The views of a scene show one set of named points, each view turned or mirrored, and shifted as a whole, with a little noise and some points left out.
In the rows, 128 means zero.

Scene 1
View 1
Q130: [158 115  97 101 175 118 124 141 122 115 110  82 123 108 119 130 164 103
 116 141 154 147 146 126 130 144  90 103 114 166 114 151 116 107  90 138
 151 151 129  69 143 141 161  98 121 130 105 127 173 122 128 112 137 128
 125 134 147 117 124 125 163 146]
Q69: [158 113 102 109 140 107 126 114 124  78  80  69 123  64 127  99 145 115
 108 119 185 158 162 116 121 156  63 126  57 180 109 112 124 102  98 124
 166 153 128  97 160 155 209 139 112 132  91 167 190 130 148 109 138 141
 106 118 134  99 174 154 144 158]
Q403: [134 148 116 126 142 133 134 138 139 119 147 130 120 126 177 142 141 149
 111 171 124 137 106 115 161 149  73 111 136 183 121 148  93 113 108 140
 154 125 149 116 126 149 162 141 117 182 111 104  95 119  98 114 154  89
 126 130 126 134  93 143 107 154]
Q560: [147 135 110 122 152 129 131 145 129 135 141 129 126 136 163 138 159 139
 118 176 116 142 111 120 147 146  80 104 141 175 125 160 103 107  99 150
 148 136 141 101 135 144 145 107 116 168 127 104 114 113  98 113 151  96
 134 133 138 132  86 125 126 143]
Q287: [144 119  94  95 192 125 115 145 120 118 128  63 111 108 100 142 153  86
 111 127 164 135 146 122 124 133  97  97 132 172 104 144 116 112 105 116
 158 144 145  53 144 122 159  97 121 120  87 128 170 138 129 114 133 141
 126 121 147 120 134 119 171 144]
Q58: [141  86  98 115 148 128 119 129 105 111 130  39 116 111  87 100 136  96
 105 141 171 158 166 111  73 128  45  93 119 178 113 143 133  94  95 119
 151 154 142  70 186 116 162  76 100 121  82 157 188 139 133 106 146 149
 123  88 154 109 181 101 176 133]
Q998: [158 128  98 103 180 116 122 145 120 131 116 107 129 117 132 139 171 108
 121 142 138 135 127 127 141 145 102 107 121 172 111 147 112 110  95 137
 152 148 139  74 137 137 159  96 121 137 121 121 156 120 122 112 136 124
 136 134 139 124 105 124 151 140]
Q92: [156 130  94 103 194 109 115 141 105 138 113 101 131 102 118 143 176  95
 124 106 149 119 125 124 130 146 118 122 107 185  93 114 119 114 110 111
 163 148 162  72 139 117 182  96 122 119 123 146 167 136 135 109 126 151
 147 113 127 121 122 120 148 133]
Q594: [150 122 105 126 145 120 130 130 115 125 123 109 130 115 146 117 156 130
 116 150 137 145 127 116 121 148  67 116 107 186 115 133 117 103  99 135
 156 144 149 106 157 134 175 105 108 151 122 142 143 125 118 108 144 123
 136 109 134 122 127 124 130 138]
Q473: [127 136 121 133 113 131 138 117 142  81 132  95 113  95 167 112 117 151
  99 156 159 152 133 103 142 154  39 118  99 193 121 126 101 106 112 129
 165 125 145 129 147 157 194 169 108 180  83 138 115 129 112 112 159 102
 107 113 125 120 143 160 106 166]
Q994: [128 151 111 130 167 136 126 152 122 156 172 140 124 147 164 158 154 137
 122 157 108 112  84 116 151 140  96 112 164 194 106 138  97 118 123 124
 155 123 181 107 127 114 151 110 118 171 132 109  83 130  93 113 148 108
 151 110 120 147  80 118 108 134]
Q325: [143 121 100 100 176 127 122 141 131 105 126  73 113 109 114 137 148 102
 108 143 159 144 148 122 132 138  87  96 129 166 113 153 113 108  99 128
 155 142 132  64 141 139 157 111 121 135  87 121 162 130 123 113 141 124
 118 130 146 121 129 128 161 153]
Q533: [152 117  85  72 224 109 109 139 115  96  95  33 109  70  67 144 159  52
 110  79 198 126 169 127 125 137 123 107 100 169  86 118 126 117 110  94
 171 153 146  28 139 122 185 108 130  84  71 153 214 152 156 113 117 174
 120 125 143 108 161 132 191 152]
Q921: [158 105  91 107 184 116 118 145 100 143 122  82 128 121 100 127 173  90
 122 135 145 138 139 124 101 134  92 101 126 173 108 143 129 102  94 128
 149 155 146  60 162 115 154  59 113 114 120 140 181 128 131 106 132 146
 144 109 148 119 130  97 173 123]
Q186: [140 134 110 143 152 130 129 147 109 168 162 147 136 154 163 137 164 143
 124 166  98 124  89 114 125 141  77 113 154 195 114 142 108 108 109 135
 149 134 176 115 147 113 149  83 106 168 150 122  99 121  95 110 149 110
 161 100 125 140  89 101 113 120]
Q404: [140 143 100 107 200 123 119 153 117 146 146 112 121 123 130 162 163 104
 120 125 133 109 105 123 149 139 118 112 145 184  98 131 105 122 119 113
 161 134 171  75 124 113 160 101 124 140 119 119 128 137 115 114 133 131
 145 119 127 137  95 120 136 136]
Q132: [173 146 106 121 156 109 135 145 129 144 106 168 144 125 184 140 191 148
 132 170 103 141 100 130 172 162 102 124 109 169 127 155 103 109  85 169
 149 146 127 112 120 166 160 107 124 168 161 103 125  95 106 112 139  92
 141 157 130 130  59 139 115 142]
Q632: [157 119 102 103 160 125 129 143 136 111 119  92 121 121 135 130 156 118
 113 171 143 163 145 127 141 145  75  92 128 156 133 176 109 103  82 155
 145 146 112  75 141 159 142 102 118 148 102 102 157 113 114 112 147 104
 115 148 153 121 107 129 159 150]
Q179: [182 123  89 106 189  99 120 146  99 155  95 130 146 117 130 136 202 105
 136 129 125 133 119 133 132 152 119 123 102 172 107 135 126 107  87 143
 152 162 140  78 143 130 167  64 123 124 156 136 178 112 131 108 124 140
 154 131 136 120  97 109 151 124]
Q786: [174 128  98  98 172 106 126 134 133 105  82 107 130  90 141 130 174 115
 120 142 152 152 143 130 156 158 101 117  87 161 120 148 113 108  84 150
 156 153 112  80 132 167 175 118 126 138 117 122 176 110 132 110 133 118
 120 156 140 114 108 146 150 157]
View 2
Q404: [123 127 155  97 135 130 146 136  97 117 129 126 167 123 148 124 135  76
 142  93 138 123 124 136 164 159  94 137 110 151 137 139 123 145 149 126
 132 141 130 127 148 104 134 129 133 125 111 112 122 106  90 146  95 111
 141 131 127 150 124 147 115 161]
Q58: [168 104 105 200 131  99 139 126  71 111 143 156 148 152 127 104 157  97
 114  91 127 125 123 147 125 158  94 103 116 145 142 110 157 103 137 169
 101  99 143 154 179 151 183 153 104 118 216 135 144  69 182 119 128 113
 134 108 117 170 103 124 156 147]
Q994: [102 135 178  59 154 140 124 162 102 116 127 106 148 127 156 128 139  61
 180 107 151 107 130 145 174 167 117 105  75 131 128 131 114 145 177 130
 141 155 142 127 142 107 143 135 145 124  92 108 113  97 109 169 101 119
 159 122 141 142 112 160  72 143]
Q594: [143 117 148 143 156 120 124 147  97 125 143 144 132 119 149 111 138 100
 150  96 130 113 122 119 141 156 110 100  83 126 140 115 150 135 140 149
 126 111 126 144 156 119 149 144 122 129 135 135 111  99 153 160 136 113
 158 103 132 141 104 143 105 147]
Q560: [ 99 121 156 108 161 118 112 163 117 128 141 114 120 110 137 116 130  78
 166 104 128 105 140 122 165 148 122  85  77 146 137 129 119 125 159 140
 129 141 140 148 149 124 140 122 128 121 101 116 112  97 128 176 137 109
 171 127 145 122 104 132  85 134]
Q325: [142 109 120 157 136  96 144 130  99 124 145 142 146 127 119 108 137  82
 116  79 125 111 137 125 153 139  98 114 109 169 146 139 137 118 130 150
 107 124 134 148 172 135 151 118 115 118 141 112 134  95 118 144 135 102
 141 127 134 156 104 116 128 146]
Q473: [179 110 143 134 160  96 135 141  95 131 160 160 131 129 133  98 143  84
 143  73 143  69 130 104 147 159 128  76  37 125 142 119 173 144 130 170
 125 109 113 140 173 134 158 124 130 119 100 114 101  99 149 189 165 108
 155  65 165 179  57 139  59 126]
Q132: [ 90 124 173 109 174 134 101 168 136 141 143 120 104  71 147 123 107 103
 169 103 113 115 137  92 161 138 120  96  80 141 142 128 120 140 138 123
 138 131 123 148 134 101 110 114 128 137  64 131  92 124 114 192 148 104
 189 135 140  87 122 135  88 143]
Q186: [ 96 133 176  82 162 147 106 171 101 112 126 105 133 122 165 130 138  77
 192 122 143 119 125 148 160 170 120  93  80 116 127 117 119 137 181 132
 141 144 146 135 134 108 149 151 138 126 121 129 112  90 146 165 105 123
 169 119 132 124 120 160  86 144]
Q786: [140 106 133 170 151 103 133 133 119 142 153 153 125  86 128 107 114 112
 115  76 105 116 132  85 147 130 100 118 103 164 152 134 145 131 105 140
 116 108 114 152 159 117 120 111 111 132 103 129 112 120 111 165 156  97
 160 127 131 121 115 115 128 151]
Q179: [116 120 153 153 148 140 124 142 110 128 132 136 136  89 154 126 117 124
 140 104 107 153 116 112 139 142  87 138 131 142 140 120 130 136 125 119
 128 114 122 142 133  98 119 142 113 143 133 149 115 117 123 141 116 109
 162 145 102 100 151 139 153 170]
Q92: [152 119 145 143 130 128 150 123  89 120 135 149 167 115 154 121 132 104
 124  87 128 137 110 123 141 155  81 152 123 143 142 127 144 147 123 130
 127 113 116 129 149 100 134 142 120 135 136 132 122 114 109 134 104 110
 137 123 110 147 135 146 142 174]
Q632: [114 107 124 159 151  97 122 146 118 134 148 129 117 109 114 108 128  88
 130  88 112 108 148 113 155 130 112  89  99 172 148 137 126 106 135 152
 107 127 142 161 169 141 145 109 113 119 128 117 127  93 128 160 155 100
 163 138 140 125 103 105 120 133]
Q69: [208  96 118 204 145  92 149 111  87 134 162 190 141 114 134  95 135 125
 100  62 120 105 113  87 121 147  97 115  86 136 152 115 189 140  91 165
 112  76  99 144 175 128 148 133 106 132 145 141 113 112 154 152 162 105
 141  78 131 168  86 126 127 156]
Q998: [122 115 141 145 145 118 131 139 109 128 140 134 138 102 139 118 124  99
 132  92 118 129 129 116 150 140  96 120 113 157 145 133 128 128 130 136
 121 123 130 145 153 112 132 124 117 130 125 127 122 107 116 149 127 106
 155 137 121 125 128 128 131 156]
Q921: [131 114 128 167 135 121 132 135  90 115 132 138 148 125 140 119 139 104
 128 102 119 145 121 139 139 149  87 127 136 154 142 121 133 116 138 140
 114 116 141 148 155 123 151 147 109 126 181 138 139  88 143 120 109 112
 145 138 105 133 137 131 164 163]
Q403: [119 123 162  92 163 114 122 158 115 129 144 122 127 115 138 113 133  69
 165  90 141  85 138 115 169 154 129  82  53 140 138 131 132 138 154 148
 132 138 130 140 155 122 141 117 137 122  77 106 105 103 120 190 144 108
 166 106 160 144  85 140  60 129]
View 3
Q287: [118 119 158  93 158 112 116 147 129 177 156 131 128  98 129  91 111 107
 133 100 131 106 124 139 124 125 167 109  99 130 155  99  89  93 148 109
 113 134 136 129 137 145 152 121 156 144 126 129  83 155  84 146 155 129
 194 112 121 105 146  88 135  95]
Q998: [114 121 167  96 148 122 132 143 129 177 145 132 123 104 145 139 116 118
 105 119 134 105 125 115 124 118 158 107 114 138 144 124 112  95 135 128
 130 117 141 138 141 134 132 118 132 119 133 136  70 135  83 139 141 153
 163 106 129 120 142 108 125  99]
Q179: [118 117 160 105 134 153 131 117 130 180 142 127 105 113 165 164 119 130
 101  94 125 106 132  88 121 132 145 114 125 138 135 139 122 107 123 129
 148  97 114 147 131 139 131 115 122 125  96 162  48 135  79 137 131 163
 184 116 155 126 155 103 126  98]
Q994: [108 151 201 126 123 100 159 149  87 151 138 102 142 107  96 154 101  85
  76 155 146  98 141 140 106  98 122 121 112 183 118 156 111  90 118 147
 155 102 152 127 111 118 134 128 116 119 142  99  98 110 108 137 136 133
 116  63 156 136 113 125 140 123]
Q921: [117 125 156 102 161 145 107 127 132 177 155 129 120 102 138 121  96 122
 131  87 118 103 117 135 120 135 165 109 106 134 139 117  86 103 146 122
 111 125 111 121 127 135 137 117 154 141  90 161  73 152  92 141 147 134
 207 125 132 105 148  73 131  97]
Q69: [130  76 135  70 184 112  87 153 206 128 132 148 137 131 174 100 130 103
 139 100 142 148 130 119 134 168 178  87  66 143 166 115  97  80 140  89
 153 106 137 148 150 147 130 119 157 131 171 150  85 173 100 123 128 190
 184 133  81  83 155  73 128 134]
Q786: [114  98 154  77 159 119 129 151 164 178 138 148 116 114 176 141 135 128
 106 121 143 120 127  93 135 127 171  98 109 127 162 117 126  86 137 117
 135 113 152 154 160 144 126 112 132 110 162 138  58 141  72 136 136 181
 155 123 108 115 153 113 115  99]
Q186: [106 153 197 129 134 128 147 137 103 142 134 105 140 110 104 177  86  98
  76 150 139  96 132 141 104 114 127 117 113 188 106 171 104  98 120 157
 149  99 132 118 105 108 117 127 119 113 117 129  90 111 116 127 126 145
 125  75 157 132 115 109 137 129]
Q632: [102 126 168  84 175 119 127 162 150 182 147 144 126  97 140 144 108 131
 105 146 143 102 107 129 127 112 182  99 114 129 150 117 108  88 157 137
 101 136 157 123 160 122 113 114 140 100 155 140  76 132  80 135 149 164
 143 119 103 116 133 106 113  96]
Q594: [115 118 166 102 161 122 116 145 154 138 134 127 138 119 138 144 104 102
 105 130 139 118 127 132 116 138 154 100  92 165 134 146 101  89 132 129
 147 105 134 130 128 122 119 123 137 118 142 144  87 139 110 125 126 166
 152 105 118 109 135  92 130 129]
Q92: [128 109 156 104 135 122 123 127 125 166 146 122 121 116 147 113 123 103
 122  84 127 117 143 112 122 135 143 114 100 145 146 120 106  98 119 106
 156 103 120 148 121 151 156 121 137 149 115 134  69 149  90 142 136 142
 196 105 145 112 154  97 142 106]
Q403: [105 133 191 101 148  88 148 169 133 144 129 124 146 115 119 150 115  94
  78 175 159 113 131 134 117 106 150 106 100 174 134 148 115  80 128 139
 148 108 174 133 137 116 118 125 122  99 186 100  98 117 104 128 132 166
  97  77 117 125 116 129 125 130]
Q533: [137  84 129  78 155 106  97 136 143 189 161 141 118 107 158  45 136 106
 166  47 123 125 135 118 139 143 171 107  87 104 180  65  90  93 142  71
 127 132 127 151 140 175 183 118 168 175 125 130  67 183  70 156 162 125
 246 130 115  89 171  77 141  86]
Q132: [102 126 182  99 135 126 160 147 132 171 126 130 117 116 158 200 126 129
  62 160 150 104 132  87 122 109 143 106 131 157 132 160 145  92 118 153
 155  92 158 150 147 121 105 115  99  83 157 132  59 105  82 127 124 190
 102  94 140 144 134 140 112 111]
Q130: [114 114 156  88 163 128 117 144 144 177 148 138 120 106 150 128 113 124
 117 112 134 110 119 119 127 127 169 103 107 131 150 115 105  93 144 121
 121 122 136 135 143 137 131 116 144 123 129 146  71 144  81 138 144 156
 177 121 117 110 147  95 122 100]
Q404: [118 130 178 114 123 102 145 140  95 175 146 113 129 105 118 121 115  95
 103 116 137 103 141 124 117 108 134 121 110 154 136 125 110  94 122 121
 148 111 142 142 120 140 157 123 129 139 128 106  82 130  89 147 147 127
 162  83 152 126 137 116 141 102]
Q473: [116 105 171  84 176  80 113 177 182 108 122 132 160 128 131 119 119  79
 104 165 163 139 132 147 122 140 165  90  67 178 148 142  99  69 134 115
 158 107 169 134 141 120 115 128 144 108 210 110 113 144 120 117 126 183
 115  93  79  97 120 102 129 151]
View 4
Q325: [157 122 153 142 125 150  95 136 126 113 123  95 122 129  79 161 111 119
 138 103 126 112 161 128 107 132 106 120 141  91 112 101 153 130 102 146
 115  97 178 126 127 132 152 158 149 127 156 130  86 102 187 122  86 152
 129 145 101  94 136 102  99 143]
Q786: [143  83 116 156 131 157 138 129 124 104 140 102 118 136  90 141 122 115
 130  98 146 138 151 110 105 142 113 119 133  88 109  77 132 148 119 147
 109  98 181 139 133 139 152 140 124 119 144 115  94 123 180 130 105 136
 137 148  98  86 144 120  98 137]
Q560: [136  95 141 132 167 136  97 112 144 141 145 143 145 121  68 134 115 128
 139 115 158 143 166  93  93 149 111 116 105  98 124  99 156 123 128 134
 156 130 159 101 131 114 130 139 125 129 157 111  81  96 193 144 120 117
 127 127 116 110  99  84 125 116]
Q403: [127  87 136 133 171 148  78 103 150 132 148 139 150 126  57 130 113 120
 150 110 164 151 166  99  78 156 117 133 109 109 131  98 143 120 112 143
 150 129 155  97 139 122 132 134 133 133 173 108  73  75 178 151 136 118
 132 144  92  95  74  72 140 108]
Q92: [126 107 153 134 103 161 112 147 126 117 128  99 129 140 118 145 110 108
 107 117  98 126 157 106 127 135 140 128 136 123  95 114 166 133  81 128
 113 134 152 136 132 138 152 142 135 135 119 120 103 114 167 127 115 158
 174 132  77 108 162 110  75 120]
Q632: [162 103 135 148 147 138 116 125 128 122 136 113 125 124  69 151 119 128
 142 102 156 124 160 112 100 137  95 109 128  76 118  86 144 133 135 148
 131  93 186 118 124 122 145 153 133 120 162 123  84 113 200 128  83 133
 115 138 123  95 125 105 111 147]
Q594: [135  96 144 146 135 148 104 112 121 120 123 106 146 124  94 149 116 103
 122 125 136 125 160 100 104 156 108 134 130 117 100 120 157 117 127 148
 149 128 158 112 119 125 140 142 123 132 162 129 101 117 164 140 120 143
 166 131 104  86 113  79 100 117]
Q533: [154 134 160 148  64 176 107 174 111  80 106  48  97 149 120 173 104 107
 113  96  65  97 153 149 134 111 129 129 175 107  92 109 157 144  53 142
  65  88 177 164 128 155 175 167 164 129 123 139 100 114 170 100  73 191
 158 157  62  91 198 132  55 153]
Q287: [156 132 166 136 108 150  92 150 124 113 116  88 119 131  93 164 107 119
 127 106 103 107 162 128 120 123 116 120 147  98 107 112 167 128  88 135
 110 105 168 131 126 131 156 161 155 132 140 132  91 103 185 115  80 164
 138 140  93 105 156 108  85 141]
Q921: [154 125 165 137 109 135 117 144 113 128 115  97 127 124 112 161 111 119
 107 123 104 102 162 106 135 127 111 108 138  99  92 125 182 123 118 130
 134 122 166 127 115 120 149 157 134 133 127 138 107 132 187 118  80 160
 157 114 118 114 171 107  68 140]
Q58: [174 143 178 152  99 139  91 131  93 105  86  65 130 113 100 189 110 101
 118 129 104  71 166 131 125 135  81 127 166 106  82 148 174 102 127 158
 136  99 174 123  95 122 153 175 150 134 173 162 108 133 173 114  68 183
 160 129 120  75 147  78  73 152]
Q186: [122 103 165 116 163 126  86 109 144 164 139 154 164 117  86 132 111 123
 121 138 139 140 173  74 108 152 124 119  96 122 114 128 186 107 124 119
 180 168 134  89 127 101 123 135 121 141 142 114  91  95 184 151 134 121
 158 103 116 126 101  69 113  97]
Q132: [118  56 105 141 173 143 140 109 147 141 166 156 144 132  81 110 125 125
 130 111 177 173 153  68  93 159 127 113  92  95 121  73 138 143 139 132
 150 136 161 115 141 120 129 118 101 124 135  92  92 116 186 153 142  98
 136 126 114 113 111 107 118 109]
Q69: [143  90 121 178 100 178 118 118  98  68 109  53 124 134 102 164 119  77
 123 111 127 110 146 130 103 158  98 156 170 116  85 114 125 127 114 178
 104  86 182 142 117 155 162 148 132 123 181 144 109 138 139 129 111 169
 178 167  80  39 131  90  86 135]
Q404: [125 114 163 117 130 149  84 141 150 139 139 125 135 135  93 137 104 127
 124 113 108 136 169 104 114 131 145 119 115 117 120 110 175 128  73 116
 125 143 145 118 142 124 141 142 143 138 122 109  84  81 182 132 119 143
 147 130  82 128 137 102 100 112]
Q994: [117 105 163 108 165 137  67 116 160 160 147 158 155 126  73 128 106 130
 135 123 133 149 174  86  98 149 139 123  96 124 131 117 178 113  92 116
 163 163 131  92 140 111 125 134 135 142 140 104  75  67 185 150 140 118
 145 118  94 130  91  74 127  96]
Q130: [151 107 141 148 121 147 121 136 120 115 127  98 123 131  96 153 115 117
 123 110 127 119 156 111 118 134 109 114 137  91 101 100 156 133 117 141
 121 106 176 132 123 131 153 151 133 125 142 128  98 124 185 122  91 148
 142 134 108  97 152 110  88 141]
Q998: [140 102 142 137 132 146 116 133 130 126 136 117 128 131  93 143 115 122
 124 109 130 132 158 102 112 136 122 114 125  97 111  98 159 135 110 133
 127 120 167 127 130 126 145 144 129 128 134 115  94 112 187 130 105 138
 140 130 103 111 143 110  95 128]

In a view up to two points have been moved. Name them for each view, in the order of its rows, or write none.
view 1 -> Q130
view 2 -> Q998
view 3 -> Q921
view 4 -> Q786
